A landscape with many valleys, sampled at points; each row gives a point and its height.
From any point a ball rolls to the lowest of the 4 points nearest to it. It stops when none of these is lower. Distance is the straight distance between rows; heights are no part of it.
k987 h=4.61: [-12 -20   4   1 -12   3 -15 -24  10  -7   4 -13   6  11   9 -11  30 -19
   5   5  -1  18  -5 -26  12 -42  -1  -3  -5   0   0  -1]
k175 h=2.83: [  6   6  10  10  -3   5  17   7   4  -1  30   0  17  10  -2  12  20 -10
 -12 -13 -20   5  -3  14 -24  15  -6   3  -2   4   8 -21]
k203 h=4.44: [  1  -9  15  -2 -15  -2  27  -7  -6 -13  30   3  14   7  20  -5   9  11
   0 -17 -28  -6  -1  25 -12  30   9 -11  10 -17 -10 -16]
k97 h=3.97: [  3  -1  -5 -11  -4 -12   6   0  -3 -10 -10   8  10   3 -14  14 -18   7
 -15 -17   0 -12  -4  -2   8 -16  -8   4 -24   3  -3  11]
k811 h=3.56: [ -1   0 -10  13   5  10 -17  13  -6  17   8   2  -1   0  -5   9   0  -4
   3  10  11  -4   2  -3  -9   6  -7   9  13  10  -9  -6]
k171 h=4.49: [ -3  -7  -5   0   2  19   2  15  -6   2  25  10  14   4   7   6   8  -4
  -4   4  -8  -3   1   9 -11  22  -3 -15  14   6  -5 -15]
k833 h=3.37: [  5  14 -19  -5   8  27  -1  21  -6  -1 -11  20  -1 -15  -4  19 -24   6
  -1  -9   4 -18  -4  16 -10  10   7   5   9  -1   5  -4]
k57 h=4.30: [  2  -4   6   9  -8   0  21   6   1   4  48  -4  18  16  11  -5  18   8
  -4 -16 -20   8  -1  14 -14  27  -8  -6  15   2 -23 -33]
k431 h=4.48: [ 13  23  -1  -9   1  -7  -4   7   6   5 -16   6   6   0  -9  19   6   1
   0  10   5   7  -3 -13  -4  -9 -11  10 -13  -2  30  11]
k148 h=3.68: [ -1  -3   4  -3  -4   1 -13  -1   6   1  -9   0  -5  -1   2   2  17 -12
   4  14 -21  13  11   1   1   1  15  -3   6 -12  12  -2]
k776 h=2.26: [-10  20  -3 -12  10 -18 -12  13   1  10 -35  -2 -10 -19 -20 -17 -20  -3
  16  16  18   7  15 -19   1  -7 -10   6  -7   6  28  15]
k735 h=4.64: [  5  -7   2  11 -11  -3  16   1  -7 -10  16  -2  20  11  15  25   7   6
 -12 -23 -16  -1 -11  16  -9  -4   6  13   0   9 -26 -11]
k250 h=1.98: [  0  17 -12   3  22  27 -25  26  -3  11 -20  12 -23 -18 -20  13 -12   0
   6   7   6   0   7  19  -7  21  15  14  16  -3  22   5]
k218 h=5.38: [  9   5  -5   5  30  44 -10  17 -10  14   1  13 -28 -12   6   0 -19  19
   8 -10  -5 -19   4  32  -2  38  14   5  19 -10  -4   8]
k845 h=2.46: [ -1  -3 -10   1  10   9 -18  13 -13   6  -9   4 -10  -6  -5  -1  -3 -13
   3  11   8  -9   6   6   2   4   5  -2  14   4  10   5]
k150 h=4.35: [ -8  -5  -1 -10  -1 -11 -12 -11  -8  -3 -22 -11  -9  -4  -3 -16 -16  -5
  -2  11  22  -1   0 -18  19 -17   1  11   0   0   2  11]
k44 h=0.63: [ -3  10  -2  -7  10  -2 -19   0  12  10 -38   3 -21 -16 -11  -5 -12 -11
   7  30  12  18   8 -23  15  -7   4  10 -10  -8  22  17]
k154 h=3.13: [ -2  13   3 -18   9 -10  -3  17  16   9 -22  -5 -17 -12 -27   5 -22   8
  -1  14   4   9  10   4   3   6  -6  10  -9  -5  15  16]
k817 h=3.55: [  6   9  -7 -21  -9 -13 -16  -1   5 -19 -27   4  -8   2 -14  10  -8   0
   4   5  -2   4  -1  -6   6 -12   4  11 -19  -8  13  10]
k684 h=5.03: [ -4  -3 -17   4   9  31  15  15 -10  -2  22  26  -6   2   6   9  -6  23
  -1 -12 -10 -16   0  29  -1  32  -3  -3  14  -3 -12  -9]
k24 h=3.00: [-13   9 -11  23   3  14  -7   5 -12  21  23  -3   5 -12  -1  11  10  -9
  -9  -2   4  -2  -6   1 -24  10 -11  -2   3  22  -9  -8]
k323 h=4.77: [ 10  12   0  -8  -8  -2   6  -2  18 -17   0  -4  19  10 -11  25  22   3
  -3 -11 -25  17  -5   0 -19 -12  -7   8 -17 -29  16 -15]
k781 h=4.18: [  3 -21   5  19 -14  -7   3 -15  -2   5  27  -6 -11   3  30 -19  31   3
   5   2 -12  12  -4  11 -11  15  -3  -9  20  -2 -29 -20]
k401 h=5.11: [ 12 -17   7 -15 -10 -12   4  -5  -6 -17 -29  -3 -15  -7   5   5 -28  18
  -1   3  -1 -22   3   7  27  -3   2  -4   0  -4 -13  15]
k332 h=3.77: [ -6  31 -23  -6  14   0  21  15 -17  16  -4   2  28 -13 -19  10 -43   2
  -9   1  32  -5   0  -7 -14  -3   1   7 -23  17  13  10]
k891 h=3.44: [  4  17  -7  -3  -5   6  10  19   7  -6  11  10  15  10 -10  22  12   3
   1 -16 -16  16   1  16 -31  23  -2   2  -9  -5  24  -8]
k301 h=4.74: [  1  -5  12   2 -13   2   9  -6  12 -16   0  -5   7   7  13 -14  21   6
  -1   8 -30   9   9  20   0  13   6 -18  10 -23  -2 -10]
k191 h=3.84: [ -1   0   0 -13 -10 -19   2  -6  -8  -4 -12 -11   9  -3  -8  -9 -19  -2
  -2  17  11  -6   6 -25  10 -22  -7  -6 -18   7  12  10]
k730 h=3.45: [ -5  -7   3  -8  -1 -19  -5 -18   4  -5 -12  -7   2   1   6  -9  -1  -3
  -7   8  11   2  -5 -17   5 -29  -1   9  -8  14  -2  15]
k411 h=2.76: [  0  -3   8  -2 -10   2 -11 -12  18 -10  13   0   0  13   1  -4  35  -6
   8   6 -15  25   1  -1 -10 -13  13 -12  11 -15   7  -3]
k462 h=4.03: [ -1   8 -10  13   6   3  26   7 -16  -3   1   1   8  -3   2  -9 -49  12
  -8 -11  36 -25  -5  -7   9   6  -6  -5  13  22 -15  10]
k751 h=3.60: [  8   2   2 -12  10   2 -12   3  -5   2 -32  10 -22 -17 -14   4 -26  -6
   7  14  14  -8  20   2  15  15  14   1   0   1   3  13]
k865 h=4.33: [ -3   1 -12  -1   1  -4  -4   0  -6  15 -10   4   7 -14  -3  -4 -20   0
  -8   9  31 -15  -2 -12   6  -4  -4  15   3  16  -5  17]
k405 h=5.13: [ -1 -12   2   0  -6 -16  34 -15 -20  -8 -11   1   3   0   7  -3 -46  26
   1 -17  23 -26   5   6  16   1  -6 -16   5  16 -22  14]
k461 h=5.45: [ -4 -20   4   5 -11  -6  -1 -16  -6 -11 -11  -8 -13   1  12  -6  -1   9
  -7 -10  -4  -4  -3  12  13  -1   1  -8  10   5 -33 -11]
k515 h=4.86: [ 17  11 -10   2  11  16  25   7 -17  -9 -17  14 -18 -17  -2  11 -55  20
   4 -16  14 -27   6  15  10   6   1  -5  -1   4 -11   8]
k417 h=3.22: [ -5  33  -4 -14  14  16   9  32  -2  16 -21   9   4 -12 -27  25 -15  -5
   1  -1   4   0  -9  12 -17   8  -5  25  -8 -14  38   1]
k415 h=3.43: [  6  10  -2  -4   1  -2   1   7 -11  -9 -21   7  -4 -14  -6  13 -23  15
  -1   5   1 -17   9   8  12  -1   8  12  -3  -2   5  -1]
k712 h=4.47: [ 18   1  11   1  -8   3   8   9   4  11  20   8  -7   7  19 -37  22  -6
   9   0 -10  13  10  27 -12  49   4  -6  13 -28   5 -10]
k801 h=3.39: [  6  21  -2  -2  22  21 -10  31 -10  13 -23  14 -13 -24 -24  15 -19   3
 -10 -15  11  -5   9   8  -3   4   5  18 -15   0  29  14]
k621 h=4.04: [ -4   7  -5   1  -4  -8 -10 -13  24 -11   5 -15  23  13  -4  12  23  -5
  -8   3  -7  21 -14 -33   9 -48 -20   6 -38 -16   9   2]
k593 h=1.56: [-10   6  -8 -21   1 -22  26   9   2   2 -24   2   5  -8 -16  -3 -53  12
  -2  -2  11 -20  13 -12  11  -4 -12 -22 -13   4   4  22]
k936 h=5.56: [  1  -1   2   1  -5  -7   0  -2  35 -16   8 -12  15  25   1  11  28  -5
  -1 -13 -21  16  -9  -4  -8 -36  -3  -4 -24 -23  18  -2]
k121 h=2.81: [  4   9 -12   0   5  11  -7  11 -10   6 -16   4  -4 -23 -21  17 -18   1
   4   1  15  -9   5   5   2   2   3  10  -3   4  11   6]
k160 h=0.62: [ -6  19 -13  15   5   7  -4  25  -8   8  17   2  13  -9  -6  23 -10   4
 -14  -7  13  -4 -11  -4 -14   3  -1  15  -6  22  -1  -7]
k734 h=4.45: [  5  -3  11 -11  -7   8   5   1  16 -18   4   0   0   6   3  -2  13  -8
   4  -3 -28  19   4  15  -5   6  10 -10  -1 -25  11  -7]
k752 h=4.36: [ -7 -20  12   8 -10   3 -14 -30  11   8  18 -12   5  15  21 -19  33  -6
   8   3  -8  13   0  -7  14 -13  14   1   6  -8 -19  -8]
k505 h=3.21: [  1  -2   0 -10   5 -10 -15 -14  12   2 -29  -8  -9  -7 -10  -4   1  -7
   3  16   7   4   1 -15   3 -22   0   5 -16 -15  12  19]
k962 h=4.72: [ -2  -7   2   0 -16   8  10   6   0  -5  10  15  18   0   8   4  14  -3
  -3 -17 -18   3   0  20 -16  28  -2 -11  11  -7  -7 -12]
k454 h=3.58: [-17  19 -21  -2  10 -22   8  15  -7  24  -6  -1  23 -19 -21 -10 -42  -5
   2   5  30 -15   2 -19 -16  -4 -11   5 -14  23  25  23]
k564 h=4.55: [  3   2  -2 -17   2   0  29  -6 -14  -7 -19   5   3 -12  -1   1 -56  16
   6 -12  21 -32   5  -5   8   1   6  -2   1  21  -3  11]
k825 h=3.67: [ -4   4  -7  -7   7  -5 -18  -6   4   8 -18  -4  -2   2 -19  18  15 -13
   2  18   4   3  -8  -9   7  -8   4   5  -3  -4  12   5]
k189 h=4.65: [ -2   7 -18  17   7  24  -8  11 -15  25   2  17 -19 -22   3   0 -30  13
  -7  -8  18 -21  -6   5   8  14  -5   5  13  19 -15  -9]
k51 h=4.22: [  3  16 -15  -7   9  -4  10   8  -5  -8   0   7  21   1 -13  15  -1  -6
  -4  -2  15   4 -10 -16 -20  -9  -1   6 -20  10   6   0]
k354 h=3.79: [  2  -4  12   0 -14   4 -13 -25  22  -8  -5  -3  10   9   7  -1  34  -5
   2  -2 -21  28  -6  -9   8 -28   2  -7 -12 -19  18   1]
k922 h=3.47: [  2  14  -3  13  -3   3  10   2   8   3  34  -2  12  12   7  -8  36 -11
  -1   8  -9   8  10   0 -22  10  -6   2  17   2   5 -20]
k174 h=4.31: [ -7  -9  10  23  -1   1  20 -10 -15  -5  33  -4   9   1  19   1  13   0
 -11 -21 -17 -12  -8   6 -16   7 -11  -7  14  16 -37 -26]
k554 h=3.82: [ -1  -9  -8  18  -2  10 -13   1  -3  10  32   0 -11  14   6  -3  14  -1
  -1   5   5   0  -1  -1  -7  20  -9   9  21  17 -12  -7]
k101 h=7.15: [ -7 -15  -4 -10  -4 -18   7 -18 -22  18 -11 -16 -12  -3  17 -25 -36   1
   2   3  23  -6  -1 -27  25   1  -5 -25  10  16 -17  21]
k429 h=4.00: [  5  -2  -4  10   8  11 -11  -3  -5   6  21  -2 -13  10   6  -4   2 -10
   3   6  -4   3  -4  20  -1  23   2  -6  25   3 -11  -5]
k217 h=3.38: [  2  13   2  -4 -12  -5  11  15  16 -10   5  -9  20  11  -9  11  29  -5
 -10 -15 -37  17  -2  -6 -18  -9   5   4 -18  -1  18  -9]
k93 h=5.55: [ -3  -4  12   2 -11  -1   2 -13   3 -14  16  -5  20  16   6  19  18  -5
 -16 -22 -14   6 -18  -5   6 -16 -10   5 -23  -7  -3 -19]
k614 h=4.97: [  4  -9   5  -2  -6   2  14   0   2 -27  -3   5  -4   6  11   8   3  14
   0 -24 -40   4  10  25   0  18   1 -14   2 -13  -4  -7]
k83 h=3.04: [  3  11  -5   3  -8 -17  18   0  -2 -10   2  -4  19   5  -7   7 -14   8
 -21 -10  12  -8 -11 -14   1 -15  -2   2 -14   9  -4  -1]
k947 h=5.05: [  6  -4   7  -1  -1  23   1  -1   2  -8  13  18 -14 -11   8   0   7  -2
  13   6 -10  -2   2  24 -12  48  12 -11  21  -6  -3   0]
k367 h=5.09: [  9   6  -6  15  12  27  16  15 -25   1   6  24  -4  -6   4   6 -31  18
  -7 -29  20 -31  -8   9  -4  15 -10   7   0  16 -26  -1]
k956 h=5.12: [  7 -15   7   1 -10 -16   4 -18   1 -21  -1 -11  -7  -1   9   5  -2   7
   1 -20 -12  -2  -8  12   9  -4   4  -2  -1  -5 -26   0]
k269 h=2.71: [ -5  26 -16  -1  14  16   0  26  -8  20   6  16  15 -16 -30  19  -9 -14
  -9   3  17   7  -6   4 -15 -10 -12   8  -2   8  22   8]
k958 h=5.70: [  4 -10   9 -10  -3 -16   8 -14  -5 -14 -14  -3  -5  -6   5 -10 -18   8
  -1   1   7  -6   2 -10  20 -13   1   2  -2   2 -26   7]
k143 h=2.65: [ -8  28  -5  -8  14  20  -7  26   4  19 -14  10  -5 -18 -22  17   0 -15
  12   1   6  14   3   3 -20  15   0  11   7  -4  33   6]
k898 h=2.13: [  2  12 -16  -2  10   5 -18  27   0  23  -3  17 -18 -20  -5  15 -12   4
  -1   2  20   0   2  -2  -3  14   2   6  10   0  14  11]
k400 h=5.94: [ -1 -30  19   3  -1  -9  -8 -31  10 -19 -10  -7 -18  16  19 -14  12  11
  13 -14 -11   2  -9   8  26  -5  20  -7   8 -13 -27 -14]
k739 h=4.57: [ 17 -15  13   0 -12   9   1  -9   4   5  22  -1 -12   6  18 -31  11   8
  13  19 -10   5  12  33  -3  49  13 -11  25 -26  -5 -23]
k843 h=3.91: [ -7  -2   9  -2   0   3 -24  -6  21   4  -5  -1  -2  11  -2   4  24 -19
   4  10  -6  25   0 -12   1 -21   4  -6 -10  -6  23   0]
k220 h=2.72: [ -2   5  -7   4   0   1  -5  -4   3   1   6  -3  13  16  -3  -1  26  -6
 -14   8   8   9   1 -11 -11 -20  -1  10 -20   8   2  -7]
k937 h=5.16: [  6  -8  13  -8  -3  -1 -10  -9  16 -19 -18 -10 -11  11   7   0   8   9
   6   0 -13  -6  -4  -2  16 -19  12   0 -14 -11  -7  11]
k126 h=4.42: [ -7  -5   5  -3  -4   2 -12 -12  22  -9  -9  -3   4  11  -8   2  16   1
  -1   0 -26   5 -10  -5   3 -19   4  -3 -16 -10  11   2]
k666 h=6.21: [ -1 -21  12   4  -5 -16 -17 -18 -12  -7 -21 -15 -10  -6  24 -10   1  -1
   2   9  14 -14  -4 -12  28 -16   5  -3   0   4 -13  12]
k580 h=5.39: [ 13  -8  -1  -9   5 -11  12   5 -11 -14 -36  -4 -10  -7  -7 -13 -43   8
  -3   7  11 -10  10  -4  23 -14   8  -9  -1  -1 -16  13]
k856 h=5.47: [ -2 -12   6   5  -7 -12  23  -4 -24 -23  -8  -8   5 -10  20   2 -21  16
 -14 -23   3 -32   3   1  10 -18  -9  -1 -12   4 -27   6]
k236 h=3.51: [  0  11   7   9  -3  -3  -5   5  -4   2  26  -5  25   2   5  15  24 -18
 -21   5  -4   8  -7  -7 -24  -1  -3   0   2  10  -5 -19]
k822 h=5.19: [ -5  -4  11  -6  -6  -9  15   6   7 -29   7   0  10   7   5  14   2   1
 -14 -15 -24   0   4   1  -6   0  -6  -7  -7  -5   4 -20]
k502 h=3.59: [ -2  -3 -10  19   4  13   1   2 -12  15  20   5  -1   4  14  -1   8  -2
   4 -11   1 -16  -1   9  -9  15  -9   6   9  19 -26  -7]
k464 h=5.69: [ -6 -15  -3  -2  -8 -24  10 -21  13 -11   4 -19  34   9 -14   7  24  -4
  -7 -16  -4   3 -17  -7  -1 -36 -12   8 -22  -2  -8  -9]
k302 h=4.43: [ 10   8   2  -2 -10   6   3  15   6  -4  16  13  -2   8   3   3   9  -5
  12   3 -17  22  11  19 -18  34  11  -6  15 -22  21 -12]
k929 h=0.89: [ -5 -11  15  -7  -9   4 -21 -23  25  -9  -3   5 -15   9  15  -8  34 -12
  17  18 -14  34   6   0   6   0  12 -13  -1 -20   8  -6]
k847 h=3.83: [  1 -11   3   2   0 -25  15 -13   2 -16  -7 -16  15   8   5   4  -2  10
 -16 -12   2  -6  -4 -23  17 -30 -11   4 -30  -5  -8  11]
k19 h=3.63: [  9   5  -6 -18  -3  -9   4  10   5  -4 -35  -8  -9  -8  -5  -1 -40   2
  10  13  -1 -16   0 -12  22  -7  -7  -4  -9   0   3  25]
k508 h=0.88: [ -1   3  -5  -6   9  12 -25   9   8   6 -23   8 -31  -5 -12   6   1 -10
  11  17   5  10   8   9  -1  11   5   1  13   4  24   7]
k831 h=3.94: [ -4 -11   5  15  -1  11 -17  -9  -5   7  28 -11  -6   8  13  -8  33 -11
  -6  14  -6  14  -2  -2   0   0   6 -10  16   8 -10  -6]
k247 h=4.38: [ 16 -10  11   8 -16  -2  11   3  11   8  38   7   5   0  15 -33  40   4
  19  15  -6  22  -3  22  -4  31   0   0   7 -25 -11 -19]
k11 h=4.82: [ -2  -8   7  -5  -7  -5   2 -13   4 -14   2  -4  12   8   9   4  12   2
   0  -6 -24   4  -4   1  -2  -5   9  -6   3 -12  -6 -10]
k809 h=6.10: [ -7 -23  21  10  -6 -28  20 -26  -4 -19   2 -13   8  12   1  -3  -4  20
  -5 -30  -7 -14  -6  -7  12 -26  -1   5  -7   6 -30   9]
k679 h=4.83: [  0 -18  11  10  -9  -3 -16 -30  20  -5   7  -8 -11  13  11 -17  30  -3
   5  -1 -16  19 -10 -12  14 -36  12  -8  -7  -9   0  -9]
k876 h=4.01: [ 10   5   7   6   2  -4   6  10  15   8  15   0   9  19   1  -5  36 -11
   8   0 -23  26   6  15 -23  10   2   1  -4  -8  14 -14]
k955 h=1.44: [  3  11 -19  -2   5  -1  11  26  -1   5 -15   6  -3 -18 -19  13 -37   9
  -9  -1  35 -18   6   4  -2  -5  -3   7  -3  12  15  18]
k395 h=5.40: [ -4 -18  -4   6   3 -15   5 -25 -14  -1   3 -17   2  -3  18 -17   1  10
  -5 -15   8 -17   2  -2  20 -17  10   0  -9  14 -31  -3]
k931 h=4.96: [ 10 -16   8  13 -14  10  14  -8   6 -15   3   4   6  13  20   7  -8   8
   2 -24 -29 -10  -2  17   4  10   1  -4  11  -2 -27 -15]
k659 h=3.31: [-10   0  -2   0   3  -7 -26  -4   5  14  -7  -2 -12  10   2  -5  17 -19
  16  26  14   4   4 -20   9 -24  -1   3   4  -1  16   9]
k780 h=3.30: [  4   9   4  -9 -11   5  -5 -15  38 -10  -7   1  -4  10   4  -6  33  -1
  12  14 -31  28  -4  -9   0 -18   4 -16  -7 -30  19   2]
k698 h=3.23: [ -2   7   1   5   1  -7   5   5  14 -10  26  -7  34  18  -1  10  32  -4
 -12 -13 -12   7 -13 -20 -26 -24 -10  13 -26   6   4  -6]
k974 h=3.85: [-12  -5   6  -1  -9  -3 -15 -21   5   9   3 -11  -6   3   1  -8  23  -2
   2  12  -4  17 -13 -17   8 -24   1  -4   6   5  11  -2]
k147 h=5.63: [  8  -5   5 -25   2 -10  -6   4  -9  -2 -26  -7 -24  -8  -6 -13 -40   7
  11  21   1 -10  15   1  34   0  11  -6   7  -9   1  21]
k888 h=4.56: [  0 -23  10  -2  -2   3  -9  -8   4  -9  -7  -3 -10   4  10  -8  16   6
  -6  -2 -25  -2  -6  17   8  19  16 -15  11 -15  -8 -12]
k590 h=3.74: [ 13   9   7  11  -6  -4   1   7   2  19  42  -4   5  21  10 -25  39 -22
   6  23  -6  36   8   1 -22  15  -9   6   2   5  12 -12]
k442 h=4.50: [ 21   4  11   1 -11  -9   8  11  11   5  20   7  -5   6  20 -25  35 -11
  23  15   1  28   9  25  -6  31  10  10  17 -34   8 -15]
k428 h=3.29: [ -8   1  -1  -6   2 -13 -11  -4  13   0   7  -3  15   9 -15  -6  13   0
 -11  10   5  16  -4 -32   4 -42 -13   8 -11   4  20   4]
k177 h=3.42: [  4   4  10  -8   1   4  -3  -5  17   8  11  -7  11  17   7  -5  42 -13
   6   4 -17  30   4  -5  -7 -24 -11   1  -1  -8  23  -5]
k815 h=2.77: [ -5   9  -8  -6   4 -13  -1   5  -5  14 -17  -5  10  -2  -9 -10 -13 -11
   8  20  25   2  -8 -32  -8 -24  -6  14 -17   2  21  13]
k934 h=6.84: [ -1 -10  -9   1   1  -1  12   4 -15  13   4   4   1  -8  17   2 -11  11
 -10 -12  18 -30  -3  14  10  -1   8 -10   2  22 -26   0]
k142 h=5.93: [  1 -19  15   1  -8 -22  25 -27  -4 -41  -5  -4  14   8  12   1  -7   7
  -8 -32 -15 -18   0   4  22 -21  -5  -4 -15  -2 -33  -5]
k89 h=4.09: [  1 -27  10   3  -5  -3  -8 -18   7   1  15  -6   3  12  23 -22  32  -6
   5   3 -13  12  -5   7  -4   7   1 -17  14   0 -11 -12]
k378 h=4.76: [  4 -10   3   2 -11 -23  36  -2 -15 -12   1 -12   9   2   5   2 -35  25
 -12 -18  15 -20  -7 -13  11  -7 -12 -11  -7  22 -16  16]
k387 h=3.70: [  1   6  -3  12   4   4  -7   3  -1   9  27  -1   7  15   1   0  30 -21
  -4  10   1  12   2  -4 -25   4  -3  -9   5   7   6 -10]
k393 h=3.17: [ -3  12  -8   8   6   7  -1   6  -9   4  12  10  13  -6 -17  16   9  -3
 -10  12   2   0  -7  -5 -11  -6  -3  10  -4  14   6   0]
k504 h=5.52: [  6 -17   3  -2   0  -8  13 -19   4 -24 -19   6  -2  -5   0  20  -6  11
  -5 -10 -12 -18  -2   9  21 -17   5   3 -11 -10 -24  -6]
k204 h=6.07: [ -4 -15  -3   9   5  10 -10 -10 -14   7  -4  -8 -27  -7  18 -13  -7   6
   6  -1  -1 -10  -3   9  15  21  11  -1  14  -2 -38  -9]
k79 h=0.83: [-21  22 -19   8  19  14 -20  17  -9  23  -1  11 -19 -13 -18  12  -4 -12
   0  14  30   6   4  -6  -5  -3  -2  21   3  14  21   4]
k588 h=4.78: [  5  21  -8 -21   0  -9 -14   4  20 -10 -24   1  -4   7 -20   8   3  -6
   4  -2 -15  18  -4  -8   8 -21 -13   1 -20 -26  31   4]
k989 h=4.19: [  1  17   8   0  11   4  -3  11   7   7   8   3   4  19 -10  13  32 -19
   6   8 -12  30   5  10 -29   5  -2  -2   3 -14  24   0]
k810 h=5.68: [  5  -6   8  -9 -17  -2   6 -11  18 -27  -3 -11  15   4   2  12   6  -8
  -1 -15 -16  -2  -7  -2   6 -40 -10   3 -27 -18   1   0]
k186 h=5.81: [-12 -25  24  15   2   1   3 -38 -15   1  14  -6 -12  11  21  -3  21  13
   3 -16 -14   2 -13   1  16  10  10  -5   5  18 -34  -9]
k726 h=4.84: [  0   6   9  10   2  15 -15   8   7   6   0  14 -20   6  13  -6  12  -4
  12  11  -3  17  15  20  -8  33  10 -11  27 -18   3   0]
k13 h=3.27: [ -6  13  -3  -3   4   3 -20   3   0   9 -13   3  -8 -10 -12   8   3  -7
  -3  20  16   5   6 -10   4 -15   9   2   8  11   9   5]
k869 h=3.75: [ -6  20  -5  -9  15   3 -10  20  10   6  -1   8  -3  -5 -15  12   5  -8
  11   4  -5  19   3   5 -22  10  -4  -3  -8  -2  31   2]
k885 h=5.57: [ -5 -17  26  -1 -13 -11   1 -18  19 -21   0 -18   8  14  19 -11  16   4
   2 -16 -23  10 -12  -9  14 -28   2   3 -11  -5 -18  -5]
k864 h=5.41: [-10  15 -17  17  19  22 -20  17 -10  31  14  11  -4 -21 -10  -7 -18  -8
   4  -8  35 -19 -12  -9  -8  15  -5   5  13  16 -11   8]
k36 h=4.07: [  0   2   1  12  11  16 -17  12 -13  17 -19   8 -26 -21  -9  -4 -29   7
   5   8  20 -22  11   8   7  10  14  -1  22   4  -4   5]
k710 h=3.20: [ -8   9 -15 -27  11 -17   6   3   0  10 -16 -10  13 -13 -29 -13 -41   2
  11  20  18   4   9 -37 -11 -20 -20  -3 -22  -3  35  19]
k553 h=3.03: [ -6  15  -4  10   7  -6 -18  -7  -4   9  -5   1  -6  -6  -5  -2  18 -12
   4  23  26   9   0 -26  -4 -10  -3  16 -10  16  12   0]
k168 h=3.24: [ -3  11 -13   2  11   3  14  11 -15   9  -3  11  10  -6  -6   5 -21   6
 -12 -16  32 -25  -4  -4  -1  -6 -10   8  -9  21  -6  -4]
k853 h=4.90: [ -3 -11  -4   6   4   1 -18   5 -11   4 -14  -5 -17  -4   0  -5 -19  11
  10  14  22 -15   1  -2  17   1  11   2   7  12 -12   3]
k488 h=1.61: [ -8   4  -1 -11  -3 -19  -2  -8  11 -20  -8 -11  13   4 -10   8   5  -5
 -12   0   7   6   0 -11   2 -15  -8   7  -8  -4   2   1]
k555 h=5.10: [ -3 -12  11   4  -5  -8  -9 -10  -6  -4   4 -12   5   7  11  -1  17  -3
 -12   1  -6  -5  -6  -4  14 -16  -3  -2  -3   4 -21  -3]
k164 h=2.89: [ 14  12  -9 -20   1   2  19  18 -11  -7 -29   9  -5 -19 -22  21 -32  15
   3  -3   0  -6   6   2  12   9  -3   8  -8   3  19  13]
k365 h=3.96: [ -5  -1   7   8   3   1 -18  -6   9  13  15  -3 -12  17  -1 -10  35 -16
   0  15  -9  24   4   2 -10  13  -3  -1  11  -1  12   0]
k918 h=0.78: [  6   9   0   3  -4   5   4   5   6  -2   8   7  20  10  -8  12  16 -15
 -13 -12 -26  -1   0   0 -16   4  -5  16 -10   2  19  -9]
k935 h=2.33: [ -7   5   4  11  12  23 -19  10  -1  18  -8  11 -16  -8  -9  11   8   2
  -1   2   1  10   4  11  -9  20   9   8  16  -6   5   6]
k949 h=5.21: [  1 -16 -10   8  10  30  -4   5  -2  13  14  20 -19  -2   3   0 -17  16
  -2  -3  -6 -20   2  16   5  36   3  -8  25  13 -21  -9]
k419 h=4.06: [ -2  15   3  14   7  13 -15  15  -4  17  24  -1 -16   4   1  -5  30 -14
  15  13   3  23   7  -8 -35  26 -10  -2  21   0  21 -10]
k304 h=4.29: [ 10 -11  10   9 -18  16  15   0   2   8  36   6  -1  -1  16 -20  22  -3
   0 -11 -13   4   2  22 -12  35   5  -3   8  -8 -18 -19]
k14 h=4.75: [  5 -11  12  -4 -12 -24  25 -11  -3 -27 -19 -15  13  -4   1   4 -30   7
 -10 -10   0 -19   3  -7  14 -17 -15  -3 -18   3  -4   9]
k157 h=4.02: [  5   7 -10  -3   6  -6  30  13 -16  -8   3  -2  10  -5  -8  -2 -35  20
 -10 -15  25 -34   8   0   4  -1  -8   5   4  15 -17   3]
k512 h=6.16: [  0 -12  -4  -3   1  -4  15  -1 -23  12 -13  -2   0  -1   4 -10 -35  16
  -5   3  25 -23   1  -7  28 -12   7 -11   7  15 -24  10]
k229 h=5.27: [ -8 -14  -1  -3   6 -16 -10 -16 -20   8  -7  -8 -11  -5   4 -20 -11  -3
  -4  16  21  -8   5 -14  14  -4  -2   4  12   9 -10   9]
k5 h=5.92: [ -3  -8  -7  -9   5 -20  -7  -8  -4  19  -8 -14  -5  -9 -10 -29 -16  -9
   8  26  35  -2  -2 -29  10  -7   6  -7   6  16   9  18]
k896 h=2.96: [  6  -2  -4 -16   5  -4 -16   3 -10   4 -34  -3  -7  -9 -17 -20 -23 -12
  12  22  14  -4   3 -19  13  -6   8  -2  -1   2  16  18]
k603 h=4.23: [ -7 -11   1  11  -6   2  -1  -7  -6   8  48  -8   8   7  25 -13  22  -2
  -7  -6 -16  -3  -2  14 -16  25   3  -4  14  15 -23 -19]
k574 h=6.20: [-16  -7  -2  -6   3 -20  16 -12 -19   7   7  -6  -4 -12   5 -19 -50   7
   4  -5  24 -19  -8 -11  25   6  -5 -23   3  21 -18  22]
k257 h=4.24: [  3 -15  15  14 -13   4  12  -8   3   0  43  -2   1   7  24 -22  18   3
  10   1 -18  -5  -4  25  -5  41   9  -7  23  -7 -24 -24]
k868 h=4.80: [  4  14 -11 -17  -5 -23   8   5   7  -7 -21   2  10  -3 -21  10 -21  -5
  -5  16  17  -8  12  -7  -4 -16 -12  12 -22  -6  18  20]
k277 h=3.36: [ -1   8 -10   0   7   9  13  13   1  -8  -9   6   8  -1 -13  23  12  -5
   0  -2 -20   6   2  13 -14   4 -12   6   0  -6  20  -2]
k503 h=4.85: [  3   2   4   5  -5  17   2   0  -7  -1  -1  14  -3  -3  -2   8  -5   7
   2 -11 -10 -12   0  17   0  23   4  -3   5 -13  -8 -12]
k696 h=5.20: [-14   1 -15   9  10  39 -18  14   0  24  13  17 -21 -23   9  -8 -15   1
   7  -4  28 -17   3  14  -3  21   8  -2  37  11  -9   7]
k748 h=2.75: [ -1  13   1   0  14  14 -15  17   7  17  -5   0 -12   6  -5   6  15 -12
  11   2  -9  11   8   2 -15  15   7  -8   4 -11  26  11]

For each start below, name the point where the ball stops.
k142 -> k929
k735 -> k160
k57 -> k918
k442 -> k918
k203 -> k918
k885 -> k929
k304 -> k918
k93 -> k929
k937 -> k929
